Points, in no order, along strands that fork, close into loops and pass close to each other.
(in the rows, 128 means zero)
Points whose rows are less than 149 apart are linked; no others are. Some points are linked to none.
<449>: [ 70 128 137 161 118 101 172 109 137 157 153  85 160 183 108 105 127 140
 105 139 173 142 127  96 147  99  73 136  90 110 102  84 109 147 108 141
 128  77]
<1429>: [214 109  87  95 168 115  69 112  94 121  90 122 146 109 114  65 192 109
 146 160 136  94  60 134 155  96 136  88 148 126 109 126 112 128 128 148
  58 147]
<172>: [134 126 129 125 119 125 114 137 159 112 116 106 143 126 151 162 125 171
 125 120 124 144 124 128 100 140 145 125 142 148 124 212 119 109 152 106
 155 137]
<667>: [ 67 143 138 139 121  74 141 132 113 166 143  88 112 177 141  77 138 131
  83 121 191 163 126 132  95  79 123 136  94 127 130  96 114 155  72  77
 123 128]
<1354>: [185 133  89  86 125 164  50 142 121 126  94 172 115  96 117 127 174 115
 164 180  73 104 119 131 153 125 166 100 154 131 151 123 151  93 151 154
 106 154]
<416>: [131 119 127  89 140 147 126 131  79  65 109 127 126 151 131 128 131 132
 160 193 134 111 114 127 154 117 192  81 146 152 105 118 131 110 142 125
 114 182]
<124>: [109 145 123  98  75 118 123 180 123 104  97 113 186 128 148  84 136  99
 133 155 127 114 111 129 131 115 127 157 101 107  68  89 158 150 137  98
  76 114]
<286>: [105 156 147 166 118  78 114 153 162 173 111 137 116  89 151 225 100 201
 126 104 168 118 193 150 102 184 143 147 132 138 136 159 148 185 143 119
 174 152]
<890>: [ 88 153 185 113  91  90 149 204  30 123 121 140 110 157 161  59  87 108
  81 132 176 107 121 158  81 136 151 154 111 110 127 116 142 155  95  56
 103 148]
<976>: [152 134  73 144 163 150 168 106 170 148 136 133 125  72 124 147 115 106
 135  91 100 111 106 152  91 162 104 151 122 110 168 130 127 118 146 129
 172  89]
<543>: [ 94 109 182 121 125 146 142 114  99  95 120 115 158 140 181 125 136 120
 141 132 175 126 135 122 153 123 208 129  97 111  83 130 133 156 159  76
 128 141]
<1500>: [115  73 173 113 167 120 150 112  86 108 158 143 124 171 136 122 144 151
  99 108 170 121 130 146 140 126 169 101 122 143 136 173 101 104 111  82
 148 124]
<210>: [112 133 165 162 168 105 181 155 138 157 145 149 106  97 100 208 108 152
 109 107 123 111 160 140 122 137 130 123 152 127 128  90 153 141 112 132
 210 126]
<89>: [156 115 151  86 133 106 105 137  60  47 124 119 133 130 132  80 130 147
 161 164 158  94  96 125 145 113 179  83 149 151 112 132 127 153 106 122
  93 174]
<1237>: [125 131 119 170 170 110 155  77 130 118 188  94 137 163  95  71 134 133
 133 133 157 141 139 108 124  93  80 135 114 114 127 128  89 131 104 142
 136  79]
<1145>: [ 89 101 189 155  94  72 101 152 104 137 147 126 105 152 134  85 172 125
 133  94 153 119 140 140 135 120 189 139 117 133 147 150 171 152  61 105
  69 114]
<441>: [124 135 120 117 153 125 133 118 145 135  98  73 156 150 134 144 111 102
  99 150 132 184 105  79 120  80  97 156  99 137 132 109  94  96 118 135
 123 121]
<1416>: [117 106 143 130 102 135 100 150 140 134 175 186  90 107 114 158 162 146
 147  73  70  97 183 183 149 171 123 114 172 125 175 151 153 137 112 157
 135 120]
<694>: [127 141 116 113 134  89 104 119  94  89 122 121 147 135 125  54 114 124
 129 112 104 122  92 137 109 121 119 135 124 117 166 146  81 151 115 139
  91 120]
<342>: [161 113 129 103 141 122  74 153 107  89  99 148 142  86 164  96 171 137
 162 115 132  83 129 133 141 119 196 129 127 125 159 167 183 106 133  80
 137 133]
<789>: [150 100  99 158 193 140 108 101 151 168 142 116 126  96  92 109 159 112
 141 110 114 154 142 106 122  82  80 127 147 116 137 146 118  76 160 131
 148  94]
<160>: [100 134 118 104 109 138 125 196  80  87 118 142 113  74 121  70 135 104
 140 115  97  85  96 158 126 126 129 132 143 124 137 105 167 141 126  85
  87 120]
<709>: [184 178  79 128 130 107  45 111 148 140  82 126 135  96 138 108 138 134
 151 123  94 124 151 119  89 162 134 157 123 102 188 192 106 140 156 158
  92 136]
<814>: [170 137 117 154 228 122 127  93 144 198 126 137 120 123  87 191 100 162
  90 136 154 149 149 104 130 118  74 101 179 132 103 128  88 110 124 203
 183 119]
<1374>: [141 112 110  79 102 169 128  41 153 112 139 124 102 195 125 109 179 121
 144 143 133 142  85 114 177 119 140  75 144 145 131 142 105 108 127 163
  88 139]
<1393>: [ 88 137 193 115 101  95 157 155 103 107  74 111 132 127 169  93 115  94
 123  94 147 140  75  57 141 125 208 156 129 113 107 147 166 129 129  75
 101 110]
<795>: [ 60  77 163 105  85 164 182 147 141 142  99  81 177 157 119 158 108  81
 115 137 160 154  83  79 141 106 115 141  84 139  99  60 155 120 131 111
  78 122]
<526>: [ 72 115 160 149 179 104 181  84 142 160 130 125 158 133 132 168 110 113
 104  64 169 148 151 123 128 132  87 151 147 132  78  96 127 145 105 136
 157 160]
<1308>: [144 155 122 156 100 167 125 123 134 115 193 175  82 122 112 147  83 152
 135 124  97 149 185 157 121 168  69 136 149 139 135 141  85 134 127 151
 137 158]
<373>: [152 156 121  92 109 148  77 172 110  92  98 162 124  85 139 161 157 111
 164 180  74  69 146 139 154 136 174 127 136 126 146  99 198 119 145 151
 118 162]
<1359>: [ 84  98 166 160 147  87 138 108 100 156 152 113  96 128 130  68 156 135
  96  87 211 143 125 104 125  83 144 132 108 139 158 113 119 146  74  52
  98 115]
<167>: [210 136  97  80 162 134 111 118 103  92  88 118 133  82  86  57 122 102
 185 179 113 114  62 100  99  95  84 105 134 126 102 112 135 130 165 145
 119 138]
<1469>: [138 120 115 124 148 126  89 139 115  89 122 105 150  96 121  62 165 130
 163 125 128 114 108 109 137  83 140 122 117 117 132 141 145 114 151  91
 132  94]
<134>: [172 136  66 134 139 151 134 108 161 113 127 121 122  85 133  99 134  89
 141 110  78 120 106 163 110 152 160 127 125 125 135 132 117 116 141 118
 110 119]
<364>: [117 169 115 119  90 132  90 188 120 110 144 151 111  93 139 138 146 106
 153 139  60 110 185 175 135 182 147 158 128 111 157 130 151 157 124 132
  71 122]
<493>: [194 109  87  76 144 152  65  83 103 131  90 157 121 143 114 108 196 110
 149 173 112 109  84 108 179  84 138  78 159 139 138 113 129  74 130 164
  79 154]
<1585>: [206  99  90  85 174 135  69 150  84  91 112 159 139  83 107  48 149 130
 156 150 115  88  91 175 130 139 126  84 145 140 119 122 115 132 127 115
  87 154]
<1532>: [110 147 123 133 114 112 121 196  78  82 122 157 121  94 127  77  93 125
 116 110 114 112 150 139  90 135 116 160 139 133 178 121 146 116  95  91
 100 164]
<1208>: [160 120 146 140 143 126 120 117  89 106  97 154 150  96 192 127 128 122
 122  89 144  81  93 137 122 119 185 145 117 125 152 167 157 113 131  69
 161 140]
<1242>: [121 114 123 103  83 205 128 132 128 104 122 151 140 125 160 190 146 122
 162 141  91 108 132 142 156 115 117 119 142 126 118 138 173  98 180 134
 158 146]
<1342>: [148 169 102 120 103 136 131 139 156 107 134 128 137 142 114 103 113 112
 116 147  53 124  99 118 149 173 129 136 121 106 140 125  86 139 135 188
 130  72]
<614>: [104 164 123 128 101  96 125 124 138 108 117  99 126 146 150 108 109 124
 126 137 123 164 107 141 113 124 181 144 106 145 103 144 121 151 111 100
  99 153]
<1006>: [151 118 132  92  95  88 110 119 120  83  88  77 135 137 150 107 170 117
 178 162 167  92  69  90 173  99 191  88 154 144  71 135 188 157 127 150
  47 146]
<282>: [187 134 112  80 127 140 105  69 141  99  95  90 127 138 102  86 123 121
 170 186 124 158  73  83 137  74 107 104  93 141 105 104 118 136 150 137
 120 139]
<855>: [ 99 140 166 179  89 115 154 139 122 114 167 114 121 157 133 122 126 126
 128 125 128 141 167 142 124 125 120 135 150 146 127 157 126 129  64 165
 132 129]
<737>: [128  92 138 117  93 183 149 136 167 147 133 159 144 149 152 243 145 136
 127 130 104 120 159 150 159 150 119 119 145 110 113 131 140 105 168 163
 174 126]
<777>: [151  89 133 121 147 143 141 107 134 142 107 154 171 159 159 193 139 122
  72 121 141 107 109 161 117 130 143 139 116 150 132 157 131  85 119 102
 174 137]
<1047>: [122 132 176  83 121 116 140 208  13  73 122 151 126 105 135  70  98 108
 114 160 167  74 106 161 109 134 148 130 127 117 116  91 141 175  99  84
 109 153]
<997>: [244 105  75 102 175 171  96 112  79  73 117 180 121 109 103  72 119 129
 162 163 108  96 125 160 135 171 132  88 128 130 166 142  94  89 137 147
 113 156]
<1353>: [115 164  92 166 118  82  84 152 147 194 136 129 121 117 129 140 125 167
  94 115 131 149 154 163  72 106  92 136 141 119 137 139 112 155 119 138
 171 120]
<796>: [113 110  83 103 122 138 186 110 185 161 151  78 160 172 116 131  73 111
 108 120 140 180  81 109 112 125  66 138 108 106  82 111  81 126 152 181
 129  67]
<266>: [201 129  95 133 151 185  95 134  88  75 161 169  99  85 107 103 124 139
 174 159  95 102 167 175 127 160 125  99 126 133 153 143 103 122 158 128
 109 164]
<1292>: [ 96 115 152 142 114 153 155 179 103 105 145 148 116 111 129 141 138 108
 128 115  94  99 124 155 136 141 166 127 131 131 128 142 163 111 136  78
 118 119]
<868>: [ 94 154  86 108  92  84 157 189 108 114 110 100 165 144 145  25 152  99
 128 132 165 114 111 116 116 115 145 148  80  74  93  88 140 128 126  71
  82  84]
<746>: [125  69 108  94 185 155 141  81 120 148 137 123 139 143 130 171 118 125
 119 124 137 140  68 126 125  98 106 102 139 135 141 161 118  75 165 140
 158 102]
<430>: [115 144 167 175 106  73 130 165 163 160 107 129 129 116 184 184  95 173
 113 100 170 132 181 131  99 158 169 171 102 131 105 155 171 158 117  76
 195 142]
<1410>: [146 138 127 130 137  97 116  94 167 133 152 143  93 119 102  99 141 154
 154  90  98 154 177 119 111 149 120 137 163 120 174 163 101 143 101 167
 144 131]
<277>: [197 152  87 150 148 161  96 111 149 117 119 141  75 110 106 108 145 115
 147 145  58 133 147 102 150 175 188 113 145 121 185 143 110  86 130 185
 118 140]
<189>: [133 109 133  92  74 161 163 114 130  93 100  83 140 138 136 124 149  84
 152 167 128 111  64 113 168 104 173 101 129 145  80  93 181 139 131 155
  69 146]
<1556>: [ 93 154 103 122 125 101 168 155 140 141  99  86 178 158 142 121  97  99
  89 149 134 170 140  83  99 110 105 180  74  97 124  84 117 109 112 118
 145 127]
<599>: [128  85 131 107 193 141 144  50 161 163 151 104 154 161 106 157 117 127
 121 118 161 170 112  94 146 106  58 117 136 143  98 144  91 108 148 159
 141 107]
<1280>: [119 134 173 149 158 111 162 116 132 109 132  91 115 116 164 143 129 146
 146 100 161 143 144 100 117 111 184 142 117 114 131 161 139 137 120 105
 213 120]
<832>: [118 178  96 157 105 137 159 141 127 108 155 107 134 134 134 119 109 125
 134 147  98 120 126 150 103 149  97 140 125  91 130 145  90 152 148 180
 140  90]
<378>: [126 153 113 142  89 100  82 194 154 141 149 177 103  98 127 138 132 150
 133  87  61  98 173 169 134 208 124 147 148 113 174 160 133 148 135 147
 108 103]
<1319>: [107 138 149 169 110 138 154 145 121 134 192 147  99 142 108 135  92 146
 111 102 128 154 196 166 105 148  71 141 158 149 119 124 109 145  71 162
 134 161]
<790>: [111 167 125 172  88 101 107 135 164 145 139 130 120  98 161 219 128 166
 155 103 128 108 203 164 118 204 127 164 145 117 147 175 149 176 140 155
 126 137]
<1405>: [128 132 119  84 172 114 159  99 103  76  97  70 154 136 132  83 128 103
 142 155 172 147  75  67 144  96 130 114 111 124 102 107  93 149 138 105
  50 133]
<183>: [124 168 110 114 117  53  91 150  92  96  97 109 138 133 143  56 111 122
 135 125 113 121  88 126 113 121 182 136 122 119 132 134 124 166  99 126
  55 139]
<691>: [113 107 110 142 124 144  91 122 157 141 141 117 135  96 110 103 159 127
 157 108  93 141 141 129 129  87 114 128 119 110 126 116 141 126 168 105
 145  98]
<1550>: [ 76 145 101 122 132 108 142 136  97 130 143 123 140 148 107  74  98 122
  95 132 130 157 116 130  98 123  84 142 141 122 141 118  68 122 118 125
  84 113]
<502>: [118  85 136 122 245 109 145  76 145 176 142 123 139 125  81 172  94 153
 113 105 179 156 125 104 130 104  84  98 156 139  89 115 125 113 148 151
 177 125]
<52>: [150 109 111 129 143 183 131  23 136 143 167 150 106 160 108 141 134 120
 164 140 100 130 121 127 162 127  94  90 139 110 127 131 109 104 170 197
 175 123]
<446>: [162 133 137  65 160  99 151 101  92  72 110  84 118 140 113  87 151 123
 148 185 190 109  39  73 148  88 100  89 147 150 111 118 106 148 105 128
  53 150]
<1473>: [100 120 168  97 133 118 149 109 124  88  96  70 177 173 160 122 134 120
 131 153 161 145 100  85 158 105 163 128  84 126 105 123 100 151 142 107
 105 116]
<1557>: [155 162  93 182 173 103 110 138 148 213 120 127 141 107 106 166 112 160
  83 124 142 144 161 131  88 105  59 121 157 102 110 130  90 140 127 185
 174 118]
<703>: [ 86 168 123 157 104  92 154 214 128 122 161 148 103 119 119 137  97 134
 115 115  86 116 170 149 108 152 115 145 110 106 135  93 141 143 120  80
 161 104]
<1204>: [102 197 125 186  86  42 130 206 140 165 160 149 103 118 131 174 104 171
 136  88 106 106 215 180 100 168  90 145 152 100 119 119 162 172 102 157
 132 126]
<1021>: [ 66 132 108 142 125  73 142 179  87 133 153 146 128 144 102  68  84 129
  80  90 131 142 148 134  75 129  86 152 140 125 163 102 113 111  85 104
 114 136]
<749>: [107 137 200 114  99  89 136 168  66 111  89 126 106 123 136  74 146 124
 141 170 194  94  81  94 154 116 210 114 103 132  91  76 170 177  99  72
  65 133]
<879>: [184 138 104 136 151 139 114 100 167 115 145 156  79 100  91 116 147 150
 172 116  75 131 174 122 121 191 146 108 144 118 208 161 101 108 146 165
 159 127]
<1384>: [143 143  91 148 126 185 135 146 169 156 166 148 145 113 109 161 101 101
 102 156 101 148 175 106 142 137  57 169 114 104  95  85 105  92 150 163
 156  81]
<907>: [ 99 130 173 142 106 108  83 151 144 131 109 123 112 116 188 180 112 138
 134 135 147 135 169 139 117 124 208 160 102 153 121 156 202 131 129  83
 168 157]
<851>: [180 153  85 142 122 223  88 120 133 140 145 180 133  83 119 164 110  97
 126 164  82 110 162 127 151 159  77 157 109 100 125  95  93  91 181 147
 133 125]
<1013>: [136 109 187 122 137 141 130 161  75 119  93 157 148 110 178 131 133  96
  83 133 165  99 113 127 119 107 183 166 101 123 130 122 173 112 130  32
 162 137]
<1265>: [ 85 111 212 136  96  88 127 139  75 144 139 125  80 157 151  66 135 130
 114 102 197 139 122 126 123 102 195 133 108 145 141 135 161 159  65  52
 100 131]
<595>: [179  97 107 157 173 133  68  92 118 132 134 144 110 120  96  78 176 137
 150 107  97 143 148 109 125  98 107 108 150 131 167 162 105  76 150 133
 118 124]
<440>: [ 63  74 207 163 135 134 176 142 139 195 119 103 140 154 129 188 133 104
  82 112 171 144 134 116 133  98 124 133 118 141  72  82 175 122 117  93
 169 146]
<385>: [134 140 146 155 133  92  76 137 139 127 119 129 108 102 161 148 128 149
 143 117 125 127 172 132 101 120 194 157 124 160 188 170 173 124  92 106
 145 150]
<1422>: [ 89  81 173 146 173 156 186 111 138 175 113 111 141 141 154 216 119 121
 103  80 193 144 140 140 128 115 113 129 149 143  87 137 159 115 129 125
 196 180]
<828>: [126 128 119  91 139 180 140 100 118  95 105 107 133 143 138 150 116 105
 128 177 119 159 109 124 131 134 158 110 134 159 106 137  94 108 147 143
 106 184]
<752>: [189 115  80 115 159 151 125  78 155 129 122 116 113 134 115  98 146  99
 128 116  79 131  63 127 131 131 146  93 144 133 141 167 100  91 159 159
 110  98]
<566>: [129 156 128 118  84 139  87  61 158 103 136 109  98 137 121  90 129 134
 189 130  89 145 115 128 136 106 114 120 135 143 130 152 157 150 133 168
 121 143]
<287>: [120 132 147 146  97 143 109 105 125 154 132 192 106 155 134 198  99 149
  99 112 103 122 168 168 142 170 118 128 141 170 168 113 120 133  90 158
 158 200]
<32>: [ 99  87 139 106  79 195 142 129 146 124 103  89 162 142 120 165 149  85
 140 167 127 144  91 106 172  78 141 122 114 138  89  74 152 109 142 161
  84 132]
<761>: [ 81 147 146 150 121 102 162 143 175 186 114 113 144 108 137 200 111 139
 120  78 136 144 171 147 124 135  95 142 143 112  59 104 142 183 125 155
 159 164]
<20>: [128 130 138 158 173 111 166 137 150 157 124 106 142 104 130 181 141 127
 109 119 128 144 149 118 114 117 150 153 120 125 138 116 132 120 112 121
 195 120]
<257>: [132  95 159 143 164 101 131 109 106 117 184 128 132 167 103  88 149 157
 109 108 158 128 135 140 143 117 120 114 124 134 160 147  86 128  78 123
 132  88]
<1474>: [118 129 141 132 100 159 132 165 111  81 152 161  95 101 153 180 110 144
 143 115 102 110 156 166 115 156 151 121 148 154 142 171 152 125 148  77
 123 167]
<161>: [129 131 169 105 141 117 149 146  30  74 113 126 131 118 148  62 117 108
 128 158 185  92  70 118 133 108 187 118 115 122 100 115 124 165 109  86
 100 133]
<409>: [126 157 123 123 120 105  88 126 157 173 105  96 121 157 135 139 127 149
  88 150 117 180 106 123  98  79 110 125 119 140 146 140  99 140 103 131
 148 125]
<332>: [166 111 113 164 142 156 137  78 171 158 181 153 100 118  92 149 148 142
 152 104  84 126 144 138 168 146 105  87 174 100  99 138 118 120 160 199
 167  91]
<1551>: [142 124 131 142 131 122 147  84 185 174 155 134 123 132  83 147 131 149
 125 107 129 148 138 117 158 112  65 111 173 119  57  98 125 139 119 202
 166  91]
<1508>: [143  79 100 107 185 146 145  80 119 116 136 119 131 151 102 117 139 112
 141 130 123 122  41 101 149 103 126  86 136 146 134 145 115  70 153 131
 106  72]
<305>: [112 150 165 167 115  97 143 178 119 131 153 157 105 106 121 169  96 151
 114 116 103  93 168 153 102 158 139 149 127 140 179 118 151 149  96 109
 181 119]
<1448>: [250 164  85  90 145 131  72 115 118 115  93 144 108  94 102  61 127 104
 150 182  98 132  97 116 100 111  99 120 140 133 129 127 116 121 116 157
 107 167]
<72>: [158 157 118 159  96 123  62 103 169 177 133 168 103 103 138 214 139 176
 144 135 137 123 213 134 133 199 127 155 158 128 178 173 119 144 139 194
 139 160]
<1282>: [157 125 128 126 154 138 122 113 172 190 118 164 119 123 119 229 109 195
  91 120 154 134 172 183 125 168  91  96 166 150  86 127 111 157 141 154
 196 180]
<942>: [ 82  95 165 113 153 140 180 109  86 135 117 103 144 144 151  97 119 102
 103 127 222 118  43  73 147  89 140 135  78 131 114 104 142 120 135  58
  88  67]
<680>: [116  93 140 106  96 148 136 129 184 125 114 106 165 156 136 170 122 151
 125 117 126 170 122 109 133 122 117 121 121 147  92 161 126 109 156 126
 150 115]
<1130>: [ 70 155 167 144 116  72 173 143  85 150 159 118 108 148 154  77 103 136
 104  77 182 146 153 157  80 112 137 151 116  93 145 124 120 164  70  93
 159 122]
<275>: [176 152  98 123 131 180  99 129 116 103 132 176 152 109 115 124 112 113
 112 189  97 109 128 141 132 139  93 154 102 132 122  94 106 113 149 125
 128 135]
<245>: [139  83  95 124 176 153 161 127 138 139 130 140 165  99 143 180 107 117
  97 110 137 102  91 150 103 143 113 138 124 130 144 166 121  85 155 111
 172  78]
<113>: [158 147 110 138 149 171 131 161 136  92 134 149 131  93 115 159 106 127
 107 174  97 112 159 131 110 163 122 159  93 142 171 101 123 101 131 111
 168 127]
<921>: [ 37 152 185 132  72  84 138 191  79 148 131 134 109 160 159  95  96 128
  87 107 166 133 157 146  79 136 116 160 115 102 124 121 147 167 114  66
 146 152]
<318>: [152 142  82 114  96 139 142 112 193 154 124  84 149 151 124 111 104 100
 118 130  88 175  99  94 122 137 103 129 116  73 109 127  70 135 157 204
 119  73]
<1507>: [ 97  72 135  82 114 207 153  75 148 142 105  90 150 195 133 180 145  85
 131 159 153 164  93  94 186  95 118 111 108 155 115  81 132  90 138 177
 102 152]
<307>: [ 63  82 180 102 115 154 164 138 110 160  94  78 142 162 151 129 104 101
  82 151 222 147  71  78 130  69 109 138  63 150 103  77 163 131 129  61
 121 117]
<1399>: [185  91  91 140 148 170  77  83 124 137 135 195 130 135 122 131 166 141
 150 114  98 119 165 134 154 134 128 103 156 129 157 163 126  57 154 135
 146 151]
<1573>: [ 95 127 116 156 116  88 126 205 158 129 129 131 138 120 102 133 108 161
 116 120  70 138 142 120 124 157 146 122 118 129 112 113 122 126 158 104
 145  81]
<175>: [124 155  94 169 135  82 109 169 149 100 121 108 122 109 100  59 101 157
 150 104  75 154 139  95 107 139 161 122 131 122 130 144 111 113 153 100
 123 102]
<1456>: [ 53 101 159 160  97 152 160  95 147 153 149  97 146 179 115 148 138 141
 123 138 162 128 106 105 170 107  91 110 109 151  94  96 129 146 124 160
 120 101]
<412>: [182 162  96 149 135 165 136 127 159 134 126 153 105 115 115 176 118 118
 104 163  86 136 144 116 130 175 159 148 118 133 168 117 100  87 112 159
 153 130]
<991>: [ 76 100 138 101 117 132 175 108 150 131 160 121 136 154  94  74 183 117
 114 121 166 114  99 111 141 134  96 128 105 142 147 111 116 140 102 107
  64  63]
<611>: [ 74 112 173 151 124 105 147 167 135 166 112 106 150 125 138 160 140 105
  97 115 132 144 137 115 123 101 165 156 107 108 119 100 160 128 119  95
 164 117]
<608>: [137 100 129  91 116 157 147  84 141  96 151 128 135 171 108  75 197 104
 122 147 139 119  97  97 177 133 111 117 129 142 141 142 102 105 101 141
  53  88]
<983>: [113 152  78 141  89 175 144 157 159 142 142 119 159 100 130 145 109  86
 125 131  80 147 157 136 109 113  63 173 109  89 108  90 135 112 164 129
 126 107]
<383>: [165 118 114  79 130 116 139  99  79  47 127 109 122 127 107  41 132 125
 157 143 148  96  57 116 144 131 137  71 152 139 118 143 114 156 118 141
  63 132]
<450>: [101 131 127 139 127 163 140 110 133 140 130  99 124 149 135 139 121 121
 118 158 134 178 126 156 118 117 155 123 113 174  95 127  99 134 120 103
 113 177]
<354>: [159 137 126  74  94 166  87  42 151 108 102 128 113 153 114  90 151 117
 171 164 118 152  97 100 154 102 104 113 133 144 112 146 122 128 155 165
  98 166]
<726>: [155 157 134 140 138  68  84  87 161 122 127 109 102 128 148 114 137 142
 144  93 104 153 146 118 103 119 167 148 120 137 183 173 137 141  82 146
 136 136]
<920>: [ 68 121 180 135 129 131 166 110 157 158 160 121 114 165  89 153 125 162
 123 129 164 145 146 119 170 129  57 114 148 157  69  85 131 155 102 175
 178 122]
<451>: [108 124 175 142 122 118 152 173 102 156  92 115 138 122 168 119 105  96
  87 113 169 142  99 100 108  72 163 178  84 107 116 108 167 119 130  48
 180  97]
<1335>: [164 164  77 142 101 136  59 126 162 166 101 154 122  77 127 174 134 155
 141 140 109 114 176 135 113 199 120 161 126 111 188 166 101 143 183 142
 115 131]
<1249>: [ 85 136  74 125 131  83 156 189 128 129 118  94 131 128 120  14 146 119
 123  90 122 140  99 120 114 137 131 130 114  99 131 112 117 111 121  87
  74  76]
<1506>: [174 141  99 162  96 164  89 136 124  98 160 183  78  95 123 154  98 159
 162 120  79 115 188 181 119 175 130 117 134 153 166 155 122 127 146 117
 109 157]
<798>: [132 109 129 152 156 154 148  87 150 161 140 135 128 142 148 210 132 160
 122 110 155 147 160 171 123 134 118 107 161 150  96 155 121 126 127 142
 186 177]
<168>: [126 103 156 151 140 123 148 145 112 128 134 150 150 156 149 172 147 154
  88 116 141 107 139 161 104 164 168 121 137 139 141 190 108 116 120 106
 159 136]
<1112>: [102 187 121 168 106  77 158 178 143 183 129 159 123  97 127 203  98 155
 110  72 130 109 187 183 103 154  59 133 165  96  83  99 145 189 114 137
 148 146]
<767>: [209 150 107 105 138 116  71  99 106  86 115 131 107 120  99  34 125 124
 160 140  86 126 118 119 112 121 115 126 122 129 182 142 113 143 104 168
 106 139]
<1589>: [145 142 126 151 157 129 164 141 169 177 112 167 133  95 103 251 105 170
  82 128 133 118 184 144 122 182 106 130 152 136 135 102 117 145 139 151
 181 151]
<348>: [129 129 146 137 114 113 139 128 156 154 141 192 104 137 136 250 119 167
 121 113 107  89 173 185 142 201 146 121 140 136 150 116 141 153 127 134
 181 166]
<145>: [158 187 108 117 103 141  54 170 105  97 125 150 101  76 144 154 133 113
 183 163  63  74 187 156 151 167 153 149 132 114 176 127 176 150 139 180
  79 152]
<753>: [103 108 134  97 158 123 181 101 109 109 104  80 152 151 128 109 118  94
 113 164 212 116  40  51 158  97 108 127  75 153 120  83 128 121 128  84
  36 100]
<1397>: [ 93 147 150 159 104 149 176 116  99  94 146 100 145 159 149 118 121 107
 135 137 130 119 122 148 124 128 112 147 137 120 121 149 107 153 116 171
 123 135]
<539>: [130  75 114  81 100 172  91 116 147 126  99 151 164 139 140 168 149 136
 135 136 107 141 128 108 153 100 136 110 146 147 121 135 152  68 172 123
 141 150]
<769>: [ 89 107 115 119 138 110 146 146 128 116 161 133 125 126  91  18 141 127
 129  97 140 119 110 129 131 132 105 129  97 127 148  90 125 124 107  67
 102  68]
<65>: [ 62 160  95 137  71 118 132 198 143 163 132  93 136 119 133 137 123 110
 122 127  95 165 153 125  97 100  88 153 129 100 109  92 144 122 155 133
 111 111]
<1020>: [173  83 105 127 144 153 155  21 168 147 135  92 123 173 118 140 123 113
 166 102 102 156  82  88 155 107 112  72 139 113 124 145 114 109 192 198
 158 114]
<1129>: [113 102 166 140  98 113 125 109 136 130 162 176 115 145 128 163 151 165
 147  74 120 102 160 173 145 140 142 109 173 142 140 158 170 123  94 144
 169 131]

How many points has the smallest loop of links through each point below? Write - if it is on no loop.
<1589> -> 8
<1359> -> -
<1557> -> -
<134> -> 6

A tip is a point with one link. Name the tips that can be reached along the links from each point below, in the order of the rows.
<502> -> <737>, <1556>, <1020>
<277> -> <709>, <65>
<451> -> <1280>, <1204>, <287>, <1399>, <175>

A fork is a point with three links, a tip a point with one. Leave the first point through the second and follow the links. Name the first fork or tip that comes.
<1399>; <595> -> <611>
<1506>; <1308> -> <796>
<726>; <1410> -> <65>
<277>; <879> -> <709>
<1556>; <441> -> <746>

Name the points in between on the shortest way along the links from the first point to the second, in order.
<160>; <354> -> <1532>, <1021>, <1550>, <694>, <767>, <1448>, <167>, <282>
<440>; <595> -> <611>, <451>, <1013>, <1208>, <342>, <1469>, <691>, <789>
<879>; <1335> -> <1410>, <726>, <385>, <907>, <430>, <286>, <790>, <72>
<1242>; <502> -> <539>, <680>, <172>, <168>, <777>, <245>, <746>, <599>
<65>; <790> -> <983>, <1384>, <851>, <275>, <113>, <412>, <277>, <879>, <1410>, <726>, <385>, <907>, <430>, <286>
